Points on a hilly landscape, in no order, each with its height.
A ball rolls from a point to the lowest of its 2 nearest points, and stops where none of them is lower. Distance is the straight distance between rows; heights are no part of it.
(128): | 159 |  60 | 105 | 112 | 132 | 158 | 107 |  77 | 112 | 148 | 107 | 103 | 107 | 130 | 117 | 128 | 128 | 132 | 109 | 104 | 132 | 108 | 119 | 143 |  (h 541)
(581): | 121 |  74 | 105 | 143 |  86 | 143 |  91 | 119 | 108 | 127 | 124 |  53 | 105 | 114 | 185 | 148 | 169 |  91 | 160 | 127 |  72 |  93 | 145 | 136 |  (h 355)
(416): | 176 | 190 | 131 | 157 | 104 | 134 | 151 | 149 | 168 | 173 | 167 | 112 | 107 | 144 | 112 | 131 | 116 | 187 | 136 | 131 | 122 | 146 | 155 |  81 |  (h 513)
(125): | 154 |  91 | 112 | 143 | 108 | 155 | 128 |  83 | 107 | 142 | 145 |  84 |  78 | 125 | 125 | 151 | 176 | 148 | 142 | 103 |  99 | 125 | 155 | 108 |  (h 656)
(597): | 130 | 111 | 117 | 121 | 121 | 133 | 118 | 143 | 105 |  68 | 160 | 125 | 124 | 127 | 135 |  74 | 129 |  69 | 138 | 131 | 194 |  56 |  99 | 153 |  (h 794)
(1153): |  84 |  76 | 119 | 111 | 102 | 129 |  57 | 150 | 117 |  91 | 113 |  84 | 121 | 140 | 156 | 125 | 141 |  56 | 167 | 153 | 100 |  79 | 126 | 169 |  (h 353)
(678): | 150 |  89 | 128 | 149 | 134 | 136 | 155 |  62 | 129 | 161 | 143 | 114 |  77 | 127 | 108 | 166 | 192 | 182 | 132 | 127 | 115 | 162 | 138 | 103 |  (h 624)
(923): |  81 | 159 | 135 | 109 | 130 | 118 | 166 | 156 | 121 |  88 | 158 | 149 | 147 | 135 | 133 | 105 | 138 | 129 | 133 | 140 | 151 | 123 | 133 | 143 |  (h 406)
(36): | 114 |  89 | 103 | 111 | 111 | 161 | 109 | 107 | 119 | 127 | 130 | 103 |  96 | 144 | 130 | 122 | 184 | 101 | 138 | 120 |  96 | 102 | 136 | 145 |  (h 360)
(368): | 112 | 109 |  94 | 106 | 131 | 134 | 114 |  95 | 113 | 138 |  71 | 159 | 140 | 135 |  87 | 146 | 121 | 114 | 112 | 116 | 115 | 147 | 139 | 156 |  (h 504)
(861): | 177 |  79 | 101 | 124 |  75 | 144 | 108 |  70 |  92 | 154 | 131 |  88 |  77 | 131 | 149 | 156 | 154 | 120 | 121 |  99 |  86 |  90 | 155 | 123 |  (h 685)
(472): |  75 | 144 | 169 | 128 | 190 |  92 | 201 | 148 | 125 |  92 | 172 | 153 | 176 | 134 | 132 | 103 | 156 | 137 | 164 | 176 | 206 | 121 | 103 | 113 |  (h 329)
(930): | 126 |  80 | 137 | 111 | 172 | 174 | 125 | 112 | 123 | 122 | 111 | 164 | 136 | 122 | 127 |  85 | 142 |  92 |  82 | 138 | 169 | 118 |  69 | 147 |  (h 459)
(83): | 172 | 134 | 127 | 123 | 156 | 150 | 184 | 103 | 172 | 188 | 130 | 194 | 115 | 133 | 110 | 121 | 134 | 171 | 100 | 118 | 108 | 149 | 118 | 127 |  (h 558)
(126): |  72 | 128 | 132 | 101 | 109 | 140 |  82 | 152 | 140 | 103 | 120 |  94 | 142 | 127 | 144 | 117 | 158 |  65 | 163 | 147 | 124 | 118 | 138 | 151 |  (h 309)
(85): |  98 | 118 | 109 | 141 | 146 | 141 | 157 | 143 | 118 |  95 | 122 | 142 | 129 | 106 | 107 |  94 | 158 | 103 | 118 | 138 | 149 | 104 | 100 | 131 |  (h 399)
(686): | 151 | 132 | 137 | 147 | 164 | 128 | 163 | 142 | 139 | 138 | 117 | 133 | 104 | 120 |  91 | 127 | 126 | 145 |  89 | 127 | 137 | 143 | 118 | 108 |  (h 576)
(313): | 113 | 117 |  92 | 118 | 123 | 155 | 165 | 109 | 112 | 146 |  94 | 159 | 117 | 123 | 103 | 133 | 148 | 147 | 103 | 134 | 122 | 124 | 124 | 137 |  (h 476)
(283): | 136 | 167 | 119 | 129 | 105 | 146 | 138 | 145 | 126 | 120 | 131 | 122 | 136 | 131 | 123 | 103 | 125 | 114 | 110 | 141 | 162 |  88 | 157 | 105 |  (h 744)
(1136): |  80 | 115 | 119 | 172 | 112 | 123 |  98 | 157 | 111 |  85 | 136 |  50 | 126 |  77 | 173 | 125 | 168 |  83 | 156 | 159 | 122 |  85 | 118 | 131 |  (h 770)
(1246): |  87 | 111 | 109 | 155 | 148 | 129 | 166 | 145 | 123 | 108 | 138 |  90 | 123 | 114 | 110 | 132 | 165 | 124 | 151 | 136 | 138 |  99 | 130 | 125 |  (h 447)
(848): | 119 | 130 | 103 | 135 |  55 | 148 | 142 | 120 | 102 | 123 | 154 | 131 |  70 | 137 | 140 | 140 | 180 | 118 | 140 | 135 |  73 |  99 | 142 | 129 |  (h 518)
(955): | 162 | 114 | 127 |  98 | 137 | 152 | 155 | 111 | 143 | 149 | 120 | 187 | 115 | 133 | 140 | 112 | 126 | 150 |  87 | 107 | 119 | 131 | 102 | 149 |  (h 517)
(1037): | 136 | 100 | 179 | 139 | 202 | 137 | 137 | 113 | 121 | 108 | 133 | 128 | 156 | 111 | 123 | 118 | 113 | 130 |  98 | 116 | 195 | 145 |  80 | 110 |  (h 566)
(40): | 133 |  92 | 132 | 124 | 182 | 129 | 125 |  92 | 156 | 166 | 103 | 148 | 133 | 133 |  85 | 120 | 126 | 152 | 139 |  99 | 112 | 184 | 117 | 145 |  (h 546)
(1171): | 150 | 159 | 112 |  94 | 109 | 106 |  95 | 148 | 120 | 145 |  90 | 159 | 122 | 157 |  98 | 144 |  75 | 153 | 101 | 150 |  86 | 159 | 150 | 143 |  (h 445)
(935): | 167 | 129 | 137 | 109 | 105 | 120 |  77 | 102 | 161 | 121 | 113 | 133 | 134 | 146 | 108 | 129 |  90 | 141 | 122 | 101 | 122 | 155 | 154 | 129 |  (h 676)
(513): | 126 | 112 | 102 | 122 | 113 |  82 |  79 | 137 |  98 | 137 |  70 | 115 | 116 | 139 | 134 | 171 | 100 | 118 | 112 | 131 |  76 | 116 | 160 | 144 |  (h 278)
(1204): | 111 | 116 | 178 | 156 | 219 | 129 | 176 |  99 | 173 | 138 | 137 | 196 | 179 | 106 | 128 | 125 | 125 | 160 | 117 | 130 | 170 | 169 |  50 | 111 |  (h 638)
(638): | 152 | 124 | 105 | 145 |  63 | 121 | 116 | 121 | 126 | 138 | 151 |  71 |  99 | 125 | 176 | 159 | 139 | 129 | 151 |  92 |  71 |  86 | 169 | 119 |  (h 467)
(1212): | 143 | 198 | 167 | 146 | 153 | 128 | 202 | 161 | 164 | 129 | 170 | 139 | 135 | 142 | 104 | 109 | 113 | 152 | 136 | 136 | 175 | 136 | 116 |  65 |  (h 595)
(86): | 127 | 135 | 127 | 155 | 166 | 154 | 197 | 149 | 143 | 121 | 149 | 158 | 126 | 112 | 116 |  94 | 139 | 124 | 110 | 137 | 166 |  99 |  78 | 101 |  (h 342)
(1032): | 116 | 178 | 145 |  64 | 121 |  99 | 146 | 168 | 129 | 119 | 126 | 164 | 158 | 161 | 124 |  93 |  81 | 115 | 133 | 124 | 139 | 123 | 131 | 138 |  (h 653)
(532): | 131 | 100 | 128 | 170 | 149 | 141 | 187 | 127 | 132 | 122 | 140 |  94 |  83 | 121 | 108 | 130 | 163 | 143 | 133 | 110 | 141 | 106 | 108 | 105 |  (h 491)
(227): | 143 | 131 | 119 | 102 | 104 | 148 | 134 | 115 | 136 | 104 | 111 | 150 | 112 | 144 | 113 | 119 | 120 |  98 | 113 |  92 | 115 | 121 | 123 | 125 |  (h 182)
(543): | 149 | 147 | 127 | 155 | 122 | 137 | 181 | 149 | 147 | 138 | 145 | 110 |  84 | 141 | 110 | 120 | 139 | 136 | 114 | 122 | 134 | 115 | 132 |  93 |  (h 534)
(608): |  90 | 171 | 103 | 153 | 100 | 134 | 132 | 150 | 123 | 106 | 129 |  99 | 144 | 108 | 144 | 137 | 148 | 122 | 142 | 157 | 139 |  87 | 160 | 115 |  (h 718)
(1225): | 106 | 183 | 112 | 127 |  60 | 103 |  90 | 168 | 114 | 105 | 103 | 109 | 169 | 110 | 193 | 161 |  91 | 102 | 133 | 135 |  93 |  84 | 160 | 132 |  (h 532)
(877): | 149 | 103 | 116 | 152 |  76 | 117 | 103 | 119 | 128 | 160 | 146 |  57 |  95 |  87 | 218 | 156 | 165 | 118 | 156 | 105 |  44 | 109 | 152 | 128 |  (h 415)
(375): | 147 | 129 | 143 | 144 | 122 | 125 | 101 | 114 | 160 | 109 | 136 |  93 | 121 | 124 | 119 | 145 | 124 | 130 | 140 | 106 | 120 | 139 | 153 | 119 |  (h 645)
(1158): | 108 | 102 |  93 | 160 |  65 | 154 | 134 | 127 | 119 | 126 | 173 |  98 |  63 | 121 | 161 | 120 | 204 | 109 | 168 | 146 |  87 |  69 | 127 | 131 |  (h 471)
(683): |  79 |  92 | 117 | 140 | 141 | 139 | 116 | 141 |  89 |  62 | 164 |  85 | 142 | 115 | 130 |  86 | 147 |  93 | 162 | 134 | 177 |  74 |  96 | 161 |  (h 815)
(323): | 185 | 145 | 156 | 132 | 181 | 123 | 157 | 122 | 167 | 154 | 138 | 168 | 158 | 111 | 114 |  84 |  88 | 144 | 102 | 109 | 154 | 147 |  90 | 103 |  (h 581)
(797): | 188 | 138 |  90 | 116 |  57 | 132 | 151 |  91 |  88 | 173 | 113 | 177 |  74 | 141 | 129 | 147 | 129 | 139 |  89 | 132 |  85 | 113 | 140 | 109 |  (h 363)
(849): | 173 |  55 | 130 | 145 | 174 | 131 |  74 |  87 | 116 | 165 | 103 | 120 | 107 | 119 |  77 | 152 | 112 | 170 | 103 | 118 | 126 | 197 | 104 | 136 |  (h 654)
(893): | 149 | 140 |  82 | 118 |  61 | 161 | 152 |  99 | 101 | 133 | 104 | 160 | 107 | 138 | 122 | 143 | 154 | 137 | 104 | 133 | 102 | 116 | 145 | 122 |  (h 423)
(805): | 153 | 217 | 118 | 144 |  95 | 108 | 133 | 158 | 154 | 137 | 142 |  93 | 147 | 126 | 135 | 128 |  92 | 138 | 141 | 117 | 114 | 112 | 159 |  90 |  (h 565)
(340): | 169 |  98 | 120 | 139 | 115 | 157 | 130 |  86 | 134 | 127 | 135 | 120 | 116 | 144 | 123 | 127 | 134 | 151 | 102 |  92 | 155 | 113 | 142 | 132 |  (h 577)
(1264): | 114 |  86 | 141 |  88 | 150 | 110 |  84 | 116 |  86 |  93 |  96 | 141 | 161 | 140 | 128 | 120 | 100 |  82 | 120 | 129 | 174 | 110 | 119 | 163 |  (h 601)
(370): | 132 | 176 | 154 | 111 | 160 | 132 | 180 | 143 | 150 | 145 | 149 | 193 | 130 | 149 | 115 | 113 | 102 | 174 |  82 | 130 | 129 | 156 |  93 | 121 |  (h 223)
(853): | 119 | 144 | 167 | 124 | 199 |  79 | 144 | 129 | 160 | 152 | 140 | 127 | 177 | 135 |  99 | 137 | 107 | 155 | 150 | 129 | 173 | 170 | 150 | 119 |  (h 398)
(648): | 151 | 125 |  99 |  95 | 122 | 125 | 138 | 103 | 133 | 169 |  82 | 174 | 110 | 137 |  96 | 132 | 123 | 138 | 125 | 113 |  76 | 170 | 138 | 138 |  (h 451)
(670): | 113 | 137 | 151 | 124 | 172 |  76 |  96 | 138 | 152 | 137 | 116 |  84 | 152 | 122 | 129 | 139 | 116 | 123 | 167 | 125 | 143 | 163 | 170 | 139 |  (h 460)
(1211): | 136 | 101 | 141 |  91 | 193 |  90 | 105 | 108 | 126 | 148 | 105 | 174 | 173 | 144 | 119 | 123 |  80 | 141 | 118 |  99 | 169 | 165 | 125 | 178 |  (h 436)
(1029): | 175 | 166 | 114 | 111 | 102 | 135 | 126 | 133 | 126 | 166 |  98 | 187 | 116 | 148 |  83 | 138 |  95 | 158 | 100 | 138 |  79 | 190 | 126 | 122 |  (h 383)
(402): | 117 | 172 | 177 | 119 | 179 | 121 | 184 | 159 | 150 | 125 | 156 | 207 | 167 | 127 | 130 | 101 | 106 | 141 | 106 | 124 | 159 | 162 |  80 | 117 |  (h 287)
(1065): | 123 |  91 | 129 | 124 | 151 |  77 |  64 | 120 |  94 | 138 |  87 | 109 | 130 | 137 | 114 | 174 |  93 | 131 | 115 | 119 | 120 | 158 | 146 | 155 |  (h 341)
(1028): |  73 | 166 | 115 | 163 |  75 | 140 | 125 | 168 | 144 |  94 | 161 | 104 | 140 |  87 | 209 | 129 | 161 |  99 | 166 | 161 | 101 |  90 | 140 | 145 |  (h 147)
(1085): | 103 | 134 | 154 | 150 | 180 | 119 | 212 | 150 | 134 |  86 | 173 | 140 | 143 | 127 | 116 |  98 | 142 | 128 | 140 | 143 | 195 |  98 |  82 | 105 |  (h 286)
(1227): | 141 |  71 | 160 | 146 | 201 | 178 | 127 |  67 | 136 | 128 | 116 | 126 | 146 | 112 | 123 | 119 | 121 | 145 |  97 | 110 | 171 | 155 |  66 | 113 |  (h 537)
(764): | 133 | 141 | 116 | 121 |  82 | 151 | 145 | 146 | 124 |  98 | 141 | 147 | 128 | 130 | 127 |  82 | 130 |  69 | 131 | 128 | 166 |  63 | 128 | 125 |  (h 769)
(258): | 193 | 125 |  81 | 138 |  51 | 127 | 128 |  83 | 102 | 172 | 139 | 118 |  70 | 134 | 138 | 140 | 159 | 111 | 128 | 100 |  74 | 110 | 170 | 103 |  (h 714)
(617): |  83 | 121 | 160 | 126 | 157 |  93 | 114 | 155 | 113 |  82 | 166 |  56 | 177 | 117 | 177 | 117 | 138 |  87 | 186 | 129 | 160 | 112 | 137 | 140 |  (h 871)
(544): | 141 | 176 | 101 | 146 |  25 | 165 | 144 | 141 | 113 | 129 | 158 | 135 |  75 | 144 | 136 | 153 | 147 | 129 | 132 | 127 |  86 | 109 | 151 |  99 |  (h 564)
(226): | 169 |  88 | 105 | 105 | 134 | 133 | 108 |  61 | 140 | 167 |  97 | 155 | 111 | 128 |  80 | 131 | 124 | 158 | 135 | 104 |  87 | 195 | 119 | 145 |  (h 503)
(381): |  93 | 185 | 117 | 146 | 116 | 114 | 134 | 151 | 147 | 144 | 117 |  97 | 162 | 112 | 145 | 165 | 135 | 145 | 131 | 160 | 105 | 136 | 164 | 111 |  (h 696)
(891): | 154 | 129 | 125 | 149 | 115 | 108 |  85 | 127 | 124 | 158 | 102 | 102 |  93 | 118 | 111 | 162 | 140 | 151 | 113 | 147 |  87 | 173 | 166 | 116 |  (h 646)
(267): |  82 |  92 | 110 | 130 | 117 | 155 | 106 | 127 | 121 | 115 | 144 | 100 | 114 | 139 | 144 | 118 | 192 | 118 | 148 | 160 | 138 |  86 | 138 | 169 |  (h 413)
(451): | 137 | 109 | 114 | 101 |  92 | 122 |  98 | 132 | 105 |  86 | 103 | 125 | 122 | 147 | 127 | 137 | 118 |  80 | 131 | 113 | 115 | 100 | 136 | 144 |  (h 53)
(481): | 160 | 122 | 107 | 114 |  74 | 110 | 105 | 133 | 116 | 132 |  90 | 124 |  88 | 142 | 128 | 148 | 126 | 104 | 117 | 122 |  70 |  92 | 154 | 120 |  (h 188)
(193): | 109 | 209 | 105 | 117 |  43 | 140 | 118 | 159 | 117 | 117 | 121 | 126 | 133 | 129 | 157 | 155 | 122 | 110 | 125 | 153 |  65 | 123 | 140 | 116 |  (h 446)
(534): |  89 | 120 | 116 | 167 |  71 | 137 | 107 | 147 | 139 | 112 | 148 |  89 | 104 |  90 | 209 | 145 | 192 | 112 | 149 | 157 |  78 | 108 | 133 | 135 |  (h 247)
(664): | 172 | 103 | 178 | 137 | 216 | 118 | 113 | 104 | 135 | 138 | 121 | 144 | 164 |  96 | 102 | 112 |  83 | 143 | 112 | 111 | 177 | 171 |  82 | 128 |  (h 594)
(1202): | 185 | 171 |  90 | 121 |  48 | 159 | 171 | 129 | 100 | 189 | 132 | 185 |  76 | 163 | 108 | 136 | 104 | 160 |  92 | 118 |  90 | 121 | 116 |  95 |  (h 284)
(506): | 116 | 163 | 122 | 157 | 102 | 111 |  87 | 140 | 146 | 161 | 116 |  98 | 126 | 103 | 142 | 185 | 133 | 165 | 136 | 162 |  81 | 170 | 177 | 117 |  (h 673)
(949): | 130 |  95 | 100 | 138 |  87 | 170 | 132 | 120 | 120 | 133 | 154 |  92 |  76 | 136 | 146 | 108 | 187 |  97 | 149 | 110 | 129 |  69 | 140 | 118 |  (h 419)
(149): |  65 | 120 | 139 | 123 | 165 |  85 |  82 | 142 | 140 | 137 | 110 |  63 | 173 | 125 | 158 | 140 | 135 |  94 | 176 | 131 | 157 | 132 | 168 | 139 |  (h 450)
(1235): |  50 | 167 | 151 | 129 | 162 |  95 | 163 | 155 | 114 |  88 | 161 | 128 | 176 | 131 | 143 | 115 | 155 | 124 | 176 | 157 | 184 | 123 | 140 | 135 |  (h 364)
(109): | 136 |  64 | 123 | 107 | 149 | 133 |  89 |  98 |  93 | 114 | 100 | 101 | 139 | 144 | 119 | 117 |  89 | 118 | 120 |  98 | 152 |  94 | 122 | 153 |  (h 574)
(1033): |  66 | 153 | 112 | 138 |  81 | 120 |  83 | 171 | 134 |  93 | 117 | 101 | 153 |  97 | 182 | 129 | 155 |  72 | 169 | 167 |  91 | 105 | 132 | 150 |  (h 240)
(885): | 154 |  59 | 143 | 123 | 161 | 176 | 110 |  76 | 127 | 143 | 103 | 150 | 130 | 128 | 127 | 117 | 125 | 119 |  88 | 109 | 147 | 136 |  89 | 144 |  (h 501)
(991): | 159 | 187 | 138 |  81 | 120 | 114 | 132 | 141 | 155 | 129 | 130 | 163 | 161 | 153 | 106 | 102 |  60 | 146 | 129 | 104 | 128 | 151 | 136 | 122 |  (h 628)
(84): |  80 | 119 | 146 | 130 | 204 |  96 | 140 | 119 | 135 | 160 | 118 | 193 | 173 | 124 | 103 | 137 | 111 | 144 | 118 | 131 | 157 | 194 |  97 | 154 |  (h 597)
(760): | 146 | 171 | 114 | 146 |  70 | 115 | 131 | 155 | 136 | 131 | 139 | 100 | 104 | 124 | 151 | 140 | 115 | 129 | 141 |  97 |  99 |  94 | 170 | 106 |  (h 519)
(917): | 198 | 182 | 124 | 154 | 107 | 144 | 168 | 127 | 150 | 156 | 150 | 172 | 111 | 126 |  93 | 126 |  84 | 207 |  98 | 121 | 121 | 154 | 116 |  92 |  (h 438)
(499): |  66 | 135 | 105 | 103 |  95 | 113 | 102 | 154 | 111 |  66 | 145 | 138 | 163 | 130 | 162 |  95 | 142 |  76 | 172 | 175 | 157 |  79 | 126 | 181 |  (h 495)
(378): | 107 | 128 | 158 |  93 | 174 | 118 | 144 | 154 | 107 |  84 | 136 | 168 | 166 | 121 | 134 |  76 | 144 |  76 | 128 | 164 | 203 | 139 |  89 | 141 |  (h 376)
(721): | 134 |  71 | 126 | 108 | 187 | 101 |  84 | 113 |  93 | 147 |  82 | 135 | 144 | 133 |  94 | 137 |  87 | 140 | 106 | 105 | 134 | 148 | 126 | 173 |  (h 391)
(209): |  94 | 108 | 141 | 139 | 200 | 140 | 165 | 106 | 138 | 139 | 121 | 210 | 184 |  99 | 126 | 114 | 133 | 135 |  89 | 129 | 160 | 163 |  78 | 136 |  (h 619)
(800): | 121 |  64 | 108 | 109 |  98 | 153 |  80 | 123 |  98 | 127 | 112 |  65 |  92 | 141 | 147 | 117 | 149 |  81 | 161 | 130 |  87 |  62 | 119 | 153 |  (h 288)
(1072): |  78 | 121 | 144 | 104 | 155 | 101 | 114 | 142 | 101 | 103 | 120 | 119 | 154 | 135 | 131 | 116 | 127 |  90 | 131 | 143 | 176 | 135 | 128 | 142 |  (h 622)
(1106): | 175 |  45 | 142 | 111 | 160 | 140 |  73 |  81 |  79 | 156 |  86 | 132 | 102 | 137 | 101 | 141 |  94 | 138 | 100 | 112 | 113 | 162 |  90 | 148 |  (h 682)
(671): | 102 |  86 | 122 | 153 | 140 | 158 | 112 | 132 |  90 |  81 | 138 |  40 | 118 | 115 | 120 | 109 | 142 |  99 | 145 | 125 | 143 |  89 |  93 | 134 |  (h 833)
(150): | 114 | 112 | 145 |  91 | 151 | 141 | 124 | 145 | 111 | 100 | 122 | 191 | 148 | 135 | 131 |  76 | 126 |  76 |  93 | 163 | 178 | 100 |  83 | 156 |  (h 417)
(352): | 106 | 162 | 156 | 135 | 162 |  77 | 120 | 147 | 159 | 139 | 131 | 110 | 155 | 129 | 108 | 161 | 126 | 164 | 157 | 146 | 134 | 182 | 162 | 104 |  (h 429)
(1094): | 137 | 163 | 137 | 119 | 123 | 146 | 159 | 138 | 137 | 144 | 132 | 180 | 111 | 138 | 101 | 137 | 120 | 170 | 100 | 134 | 100 | 190 | 113 | 112 |  (h 304)
(291): | 103 | 143 | 170 | 112 | 199 |  98 | 190 | 134 | 140 | 129 | 143 | 153 | 167 | 141 | 122 | 115 | 132 | 148 | 135 | 145 | 184 | 139 | 131 | 123 |  (h 366)
(1207): |  93 | 172 | 105 | 136 |  33 | 127 |  99 | 167 | 136 | 125 | 123 | 122 | 138 | 112 | 210 | 146 | 125 | 100 | 142 | 155 |  48 |  96 | 146 | 130 |  (h 492)
(1030): | 180 | 113 | 152 | 146 | 176 | 128 | 159 | 102 | 163 | 137 | 148 | 162 | 139 | 118 |  87 | 118 |  94 | 176 | 119 | 105 | 144 | 176 | 106 | 123 |  (h 545)
(182): | 141 | 202 | 139 | 114 | 123 | 100 | 146 | 141 | 153 | 120 | 133 | 127 | 185 | 134 | 116 | 121 |  88 | 146 | 153 | 112 | 142 | 145 | 159 |  98 |  (h 600)
(444): |  92 | 167 | 119 |  97 |  80 | 117 | 128 | 168 | 114 |  73 | 151 | 151 | 150 | 147 | 147 | 115 | 119 | 108 | 152 | 146 | 140 |  91 | 137 | 158 |  (h 452)
(892): | 158 | 160 | 116 |  98 |  51 | 155 | 127 | 134 | 122 | 113 | 112 | 181 |  85 | 167 | 129 | 135 | 109 |  97 | 111 | 116 |  98 | 112 | 131 | 131 |  (h 298)
(1280): |  98 | 160 | 162 | 111 | 161 | 122 | 180 | 152 | 128 | 100 | 157 | 190 | 170 | 120 | 130 |  72 | 128 |  98 | 122 | 134 | 183 | 138 |  78 | 122 |  (h 335)
(859): | 200 | 178 | 104 | 138 |  86 | 163 | 167 | 148 | 123 | 170 | 139 | 191 |  88 | 156 | 114 | 116 |  69 | 175 |  80 | 122 | 129 | 113 | 112 |  97 |  (h 365)
(250): |  95 | 130 | 130 | 131 |  88 | 146 |  96 | 133 | 133 | 113 | 133 |  94 | 116 | 118 | 187 | 163 | 164 | 126 | 130 | 145 | 103 | 118 | 167 | 141 |  (h 320)
(1266): | 191 | 132 | 138 | 165 | 144 | 120 | 144 | 118 | 163 | 145 | 150 | 149 | 104 | 122 |  84 | 131 |  99 | 210 | 128 | 129 | 112 | 165 | 129 | 105 |  (h 498)
(74): | 183 |  77 | 171 | 146 | 198 | 112 |  85 | 103 | 146 | 157 | 124 | 131 | 136 | 108 |  92 | 137 |  79 | 176 | 105 | 131 | 158 | 199 | 110 | 131 |  (h 623)
(310): | 126 | 139 | 135 | 157 | 135 | 118 | 145 | 143 | 127 | 145 | 115 | 111 |  95 | 120 |  96 | 170 | 144 | 167 | 107 | 150 | 106 | 172 | 144 |  98 |  (h 613)
(1226): |  90 | 115 | 157 | 147 | 182 | 102 | 112 | 127 | 118 |  98 | 149 |  47 | 169 | 110 | 136 | 145 | 141 | 121 | 178 | 116 | 163 | 136 | 129 | 106 |  (h 861)
(494): | 150 | 186 | 119 | 104 |  61 | 143 | 116 | 141 | 141 | 137 | 112 | 140 | 124 | 156 | 129 | 145 | 101 | 124 | 118 | 132 |  80 | 130 | 158 | 119 |  (h 385)
(540): | 114 | 132 | 105 | 159 |  74 | 135 |  98 | 148 | 106 |  87 | 121 |  87 | 124 | 101 | 163 | 136 | 139 |  88 | 136 | 147 | 125 |  69 | 137 | 124 |  (h 745)
(1000): | 115 | 119 | 154 | 123 | 163 | 124 | 119 | 121 | 122 | 106 | 124 | 111 | 134 | 128 | 110 | 130 | 122 | 122 | 124 | 113 | 158 | 146 | 137 | 121 |  (h 614)
(1283): | 105 | 130 | 156 | 117 | 117 | 104 |  84 | 152 | 124 | 102 | 136 |  92 | 133 | 132 | 170 | 146 | 122 | 102 | 121 | 136 | 133 | 112 | 168 | 138 |  (h 379)
(610): |  95 |  82 | 124 | 133 | 210 | 108 | 114 | 108 | 138 | 177 | 101 | 162 | 151 | 135 |  78 | 145 | 106 | 146 | 127 |  98 | 143 | 212 |  99 | 148 |  (h 575)
(772): |  88 | 117 | 131 | 125 | 123 | 105 |  66 | 143 | 140 | 127 | 111 |  62 | 156 | 109 | 185 | 151 | 123 |  95 | 164 | 128 | 109 | 119 | 162 | 150 |  (h 421)
(179): | 149 |  92 | 119 | 133 | 157 | 145 | 180 |  87 | 142 | 172 | 128 | 165 |  91 | 127 | 107 | 143 | 166 | 184 | 110 | 128 | 115 | 166 | 117 | 126 |  (h 593)
(587): | 143 | 167 | 129 | 139 | 131 | 108 | 132 | 142 | 180 | 159 | 139 | 105 | 127 | 134 | 112 | 148 | 127 | 185 | 152 | 141 | 105 | 162 | 174 | 106 |  (h 466)
(280): | 159 | 114 | 148 |  87 | 169 | 121 | 137 | 124 | 133 | 130 | 118 | 179 | 142 | 145 | 126 | 103 |  86 | 134 |  89 |  93 | 156 | 134 | 113 | 154 |  (h 475)
(1154): | 174 | 210 | 152 | 152 | 143 | 121 | 173 | 160 | 178 | 165 | 169 | 134 | 119 | 150 |  97 | 117 |  84 | 179 | 126 | 125 | 145 | 155 | 125 |  74 |  (h 559)
(1120): |  63 |  78 | 134 | 142 | 172 | 141 |  99 | 117 |  99 |  94 | 134 |  60 | 151 | 120 | 131 | 135 | 154 | 118 | 160 | 121 | 152 | 119 | 116 | 144 |  (h 849)

Where does a ball stop that starts at each point below?
(861): (451)
(991): (800)
(664): (370)
(381): (1085)
(1154): (1085)

Call two points neighbours if one is among the 2 nearest of the other. Go from one point of each pair to the other, from neighbour to neighbour, staying as low as possible. Name the highest point that can't be avoided.
(1000) and (128): (1072)
(800) and (1028): (1153)
(451) and (370): (1171)
